A landscape with many valleys, sampled at points; each row gives a point and its height.
A ball rolls from a point to the lowest of its 2 nearest points, and stops where none of them is lower. Distance is the straight distance between rows; heights are no part of it.
k_393 height 33.4: [ 16 -16  10 -11 -28  12  34   5  14  25  45   3  14  -3  -9  11   8 -24
 -16  26  -6  10  17  -1  41]
k_479 height 25.6: [ 12  25 -14 -29  41   0  -4   8   7  18  20   8 -10   9   2  18 -12  39
  19 -26  -8  11  12 -45  -1]
k_58 height 36.1: [ -1 -35  -2   4 -47  14  25   5  12   3  30   6   4   4   0  -2  21 -31
 -28  37   5   3 -10  20  25]
k_499 height 45.6: [  1  13 -14  -3  17 -12  -3  11 -16 -41 -15 -12 -10   1 -12  20  -1  -2
 -30 -18 -17   6 -34  22   2]
k_712 height 28.9: [ -4 -25  19 -19 -37  19   0 -26  20  -7  27  -3  -2  22 -18  13  -9 -17
 -26  18 -10  49 -19   3   5]
k_671 height 51.4: [ 10 -10   2  -6  -5   7   7  27  20 -12   9 -21 -13 -26  -6  13 -25   4
 -22  -6  -4 -21 -30  20  11]
k_824 height 23.2: [ -2   3  12  31  -8   1 -28 -11 -22 -22 -43 -17   7 -14  -5 -18   4  -8
   9  -9   1   8 -31  29 -22]
k_974 height 37.1: [  7   5  31 -33   4  12  28  10  -2 -15  27   2   8  -3  12  -1  -4 -10
 -23 -42  -9   7  -8   6  29]
k_170 height 50.6: [ 26  -9  14   1  -7   2  24  25  29  35  32 -21   4 -47   2   7 -25 -20
 -13  10  -8 -21   0  12  30]
k_168 height 69.0: [-11  12 -25   6  29 -26  23  -4  -9 -23 -27   3  12   9   8  25  30 -10
 -27  -3   5 -41  -4  -6  26]
k_889 height 19.9: [ 15  13 -17  -2  -1   6  -8  14  -5  -8  15  -2 -12  12 -17   6  11  17
   6   6 -16  34  10  -9   4]
k_41 height 27.8: [ 18  -1   7  44 -17  -5 -25  -6 -23  14 -25 -14   2 -18 -12 -36  18  -5
  35  42   8  29  19  17 -15]
k_477 height 26.3: [ 25  17  -7  -2  17   5  -5  36 -22  15  23  10   1 -19   4 -26   5  19
  24 -19  -5   4  10   0  -5]
k_23 height 49.5: [-20 -18  -7  20 -21   2  -9 -23  28   8 -30  -2  -7   0   8   8 -15 -17
   7  24  22 -37   0   5 -27]
k_594 height 49.3: [ -7  -9   9  -9  -7  11  -4  -4   9 -20   4 -13  -8  -2  -6  13 -15  -6
 -22 -12 -16  16 -33   9  -5]
k_973 height 25.8: [-45 -19  -7  -2 -14 -16 -18 -49  23  -3 -25  15  -8  44   4  13 -12  -3
  -8  21  14  10  15 -26 -24]
k_627 height 14.0: [ -8  -1 -24   6  -5   1   1  -6   3  24  15  24  -1  24   3 -11  24   3
  22  38   9  -4  47 -22   2]
k_206 height 75.0: [-31  -5   5  -4   7  -9  10 -24   6  -8 -21  18   3  30   4  -1   4  -2
   6  -9  17 -23  12 -22  -6]
k_303 height 45.3: [ -7 -22  -4  40 -27 -13 -17 -23  10  -2 -45 -17 -10 -10  -2  13  -3 -33
  -7  42   6  -8  -2  23  -9]
k_382 height 41.2: [  5  18  29 -14  29  11 -14   5 -13   4  -6  -3   9 -21  11 -18 -22  22
  35 -45   6  -8   2  -6 -16]
k_79 height 41.3: [ -2   0 -31  21   2 -18 -16 -23 -26 -19 -28   0  -9  27 -21   9  37  12
  14  24 -11  51  14  -2  -7]
k_561 height 52.0: [ -3   1  15  35  11 -14   6 -12   5  20 -29  -3   5 -11  23 -11   5 -15
  38  15  17 -22  34  -4  -2]
k_970 height 37.8: [ 15 -13  -2   1   9  -8 -13  -7  38  25  14 -31 -13 -16 -15  38 -29   1
  -1  15 -16  33   5 -11   5]
k_735 height 62.5: [  9  -1  -5 -23  16  -6  32   8  12  15  19   7   6   0   7  16  12  -9
  -6   8   5 -36  20 -18  21]
k_76 height 37.2: [ 16  27  -4   8  41  -2 -11  28 -28   6 -23 -11   9 -35   0 -20  -4  26
  37 -34  13 -25  -2  11 -20]
k_662 height 29.0: [ 30  -4  26 -26 -17  14  -4  24 -17  23  46  -1   9  -3 -12 -25   4  -2
   6   1 -26  62  12   0  30]
k_654 height 44.9: [  2  -1  44   7  11  -5  17 -15   6  32  -4  -9  20 -18  16 -20  -1 -20
  23 -10  14 -12  38 -10  22]
k_180 height 40.1: [ -2 -18  -2  17 -29  -7   4  -8  14  -8  -9 -10  -5  -1  -5  11   6 -35
 -24  32   6  -2 -18  20   7]
k_823 height 41.1: [ -6  22 -22 -13  15   1   0  11  -5 -37 -14  -3  -8  -6   5  20 -14   4
 -24 -29   0 -44 -46  18 -10]
k_769 height 51.2: [ -1  -2 -18  18 -14   9 -18  -1  18  21 -14   7  -8 -16   8  -4 -10  10
  22  24  12 -28  15  -1 -29]
k_13 height 31.7: [  7   4  18  16   7  -4 -12  14 -23 -19 -29 -14   7 -21  -2 -17  -2 -12
  -9 -15   2 -15 -20  27  11]
k_278 height 72.6: [-30  10  -1   6  26 -20  16 -29   3 -25 -33  -4   3  27  12  29   5  -6
 -23 -13  11 -20 -12 -14   4]
k_639 height 25.3: [ 16 -28  14  -3 -39  34  -8  30  -6  -8  31  -8  -1 -14 -15 -29 -14 -18
 -17   8  -4  18 -27  32  -3]
k_136 height 18.4: [-19  -6 -28 -10 -18  11 -20 -14  21  22   9  22 -16  29  10  -3   2  15
  24  36   0  15  35 -36 -18]
k_281 height 31.1: [ 14  42 -17 -22  49 -10  14  10 -21 -14  11  10  -2  19  -4  16  12  30
   6 -35  -7  -2   3 -23  -2]
k_656 height 3.7: [-12   2 -14  -6   5 -15  18 -27   7  11   6  28   1  43   4   8  28  -4
   7  19   4   5  43 -35  18]
k_346 height 21.4: [-21 -25 -12  -9 -24   2 -18 -31  27  15   5  14 -14  23  -6  26  -8   7
   4  37   2  26  14 -20 -23]
k_308 height 44.2: [ -8  -1 -36  21  -9  -4 -25  -4 -16 -39 -32  -1 -15  11  -8   5  16   2
 -16  16  -3   6 -35  24 -20]
k_483 height 52.2: [-11  -1  59 -23   7   8  12 -27  18  13  -4 -11  18  -8  10   6 -34  -8
   8 -36   3  -5  -4 -10  14]
k_391 height 45.7: [  8  -2  14   1  20   3  -3  15  19  28  -1 -25   3 -45  12   3 -39   5
  16 -18  10 -22   4   7  -5]
k_571 height 37.3: [ -7  17 -35  -4  20  -7  17  38 -18 -25  -7  17  -1  -4  12   4  10   7
 -30 -19   7 -58 -30  13  -6]
k_790 height 21.6: [ -4  13 -26 -25  12   3  -5  -5  17  24  16  18 -11  20   8   8  -1  31
  18   4  -3  -3  17 -50 -10]
k_760 height 31.0: [ 27  -4  20 -25 -11  14  20  22  -4  30  58  -5  10 -10   0 -11   4 -10
  -8   1 -19  19   8 -11  44]
k_711 height 33.6: [ 30  10  17 -40  11   2  43  25  -1  12  51  -1   7 -12   8  19  -5  -8
 -18 -20 -18   6   9  -4  51]
k_652 height 42.0: [  9  -2  -8   6  10  -3  -4  -1  33  33  -5 -24 -12 -31  -3  25 -26   7
   8   8   0 -10  15 -15  -5]
k_797 height 46.1: [-10  -2 -31  17 -20  19 -28   9 -13 -33 -22   4 -16   2  -6 -10  -7  21
  -1  -4   1 -21 -40  20 -45]
k_615 height 33.9: [  8  30 -33  -1  24  -2   2  35 -45 -35  -5  25  -5   7   5 -13  20  23
 -21 -39  -5 -30 -31  16 -20]
k_756 height 32.1: [-21  -7  38   0 -24   3  15 -31  -4   1   1  12  17  27  11 -21  11 -23
   4   2  14   5  22  -1   6]
k_542 height 31.5: [ 25  16 -15  21  23 -14  -5  41 -28  24   0   6   9 -29  13 -23  11  26
  43  -3   7 -26  20   1  -6]
k_987 height 40.9: [  5  -1 -34  38   0 -19 -35   0 -23 -20 -38 -12  -9  -9 -14 -13  22  15
   6  27 -12  24 -16  25 -23]
k_709 height 25.5: [  0  30 -15 -17  28  -8  -4   9 -44 -29   3  19  -2  27  -7 -12  30  25
   3 -40 -15  17  -9  -9  -6]
k_244 height 59.5: [-21 -14  18 -25   0 -18  34 -35  38  17   1   7   5  15  13  25 -18 -14
 -24  -8  16 -24  13 -39  21]
k_975 height 35.2: [ 14   3 -10  29   3 -26 -21  -3 -23  -3 -23 -20   0  -6 -13 -11  21  16
  24  24 -16  36  20   8 -11]
k_133 height 20.0: [ -2  -5  -3  20 -24  14  -9  12 -29 -26  -9  14   9  21   0 -29  28  -7
  -1  15   6   5 -13  26  -9]
k_295 height 30.1: [ -2  22 -17   4  14  -7  -4  23 -45 -25 -15  31  14  20   3 -23  32  15
  11 -21   5  -8  -6  11 -13]
k_605 height 52.6: [ 29 -10   3  21  -8   2  14  32  10   6   5 -34  -5 -48  -4   3 -17 -22
 -20  17  -5 -16 -19  29  27]
k_179 height 25.9: [-18 -10   4  11 -19   8  11 -19 -22 -23 -15  14  10  33   1 -11  27 -21
 -12   9   3   4   2   7  12]
k_418 height 76.0: [-33  -5 -12 -14  16 -21   0 -25  35   6 -14  11  -6  34  12  18 -15  21
   9  -2  22 -34  13 -44 -16]
k_851 height 65.2: [  4   5  -1  -1  24 -21  30   4  15  -3   2 -13  -2  -5  -2  34   8 -13
 -29   2   3 -25   6   0  32]
k_84 height 12.2: [-23  -5   8  31  -9  -5 -27 -34 -12 -10 -46  -4  -3  -1  -4  -9   7  -6
  12   7  14  15   2  13 -23]
k_175 height 52.5: [ -3  -9   5  -3  -8   7   4  -4  22  27  11   9  10 -13  17 -14  -8   4
  21  16  10 -32  24 -16   0]
k_161 height 23.6: [  9  -5 -12   6 -25  23  -9  42 -22 -27  16  11   2  -4  -6 -32   9   3
 -16   8  -8   8 -42  34 -17]
k_653 height 61.0: [-12  -9  20 -36   6  -8  35  -9  37  24  33  17  10   6  20   8  -7   1
 -10  -9   7 -41  10 -38  31]
k_383 height 38.4: [-14   1  60   7  -5   4  11 -32  -9   9 -21   1  24  -3  14 -22  -3 -35
  12 -23  17   3  20   4  16]
k_854 height 26.8: [  8 -20  15 -13 -34  35 -11   1  21  10  41  -3   0  -1 -15 -11 -15  -3
  -8   7 -11  50 -15  11   0]
k_359 height 23.8: [ 12   4  -8 -17 -12  17   4  38 -12   7  42  21  -1 -11   3 -25   1  14
  -5  -8 -12   4  -7   2  -3]
k_604 height 48.6: [  9 -17  27 -13 -12   9  18  -4  32  25  12 -13   8 -30   9   0 -34 -18
  -5  -8   9 -23  -5   8   8]
k_685 height 32.9: [ -4 -14   4  -2 -19  -1 -17 -26  24  -1   7 -20 -13   1 -25  32 -16 -14
 -14  27 -19  52   6   8  -5]
k_910 height 20.6: [ -1  31 -17 -24  33  -9 -19  12 -30 -32   3   2 -11  17 -18  15   3  41
  -5 -45 -20  33 -25   1 -14]
k_609 height 56.3: [-26  -3  37 -25  23 -10  31 -27  23  -2  -4  -7  -2   6  10  29 -34 -14
 -21 -42  11 -21  -7 -18  14]
k_91 height 47.2: [-14   6 -14   9 -13  18  -4  21 -16 -26 -26  16   3   0  12 -22   2   5
  -9 -10  18 -44 -30  22 -38]
k_875 height 25.2: [ 23   6  13   4   5   4  -8   0  -2  15  28 -15   3  -1 -15  -8   8  -2
  16   6 -16  52  29  -3  18]
k_998 height 21.5: [-10  -7   3  35 -17   0 -36 -37  -9  12 -27  -1   0   3 -11 -16  10   2
  41  25   8  40  26   5 -28]
k_427 height 15.0: [ 12  15 -16  -7  20   7 -29  14  -7  -7  16  -4 -14  -1 -20  10 -15  33
   2 -20 -24  36 -16   2 -18]

Call two points neighbours if one is among the 2 nearest of the other. Go from one point of each pair to the other, from neighbour to neighbour, staying as low as possible. Name the highest point that can't be avoided.
k_760 / k_133: k_175
k_84 / k_427: k_499
k_427 / k_656: k_281

Where does a ball stop that starts at each point below?
k_91: k_427
k_671: k_427
k_278: k_133
k_609: k_133
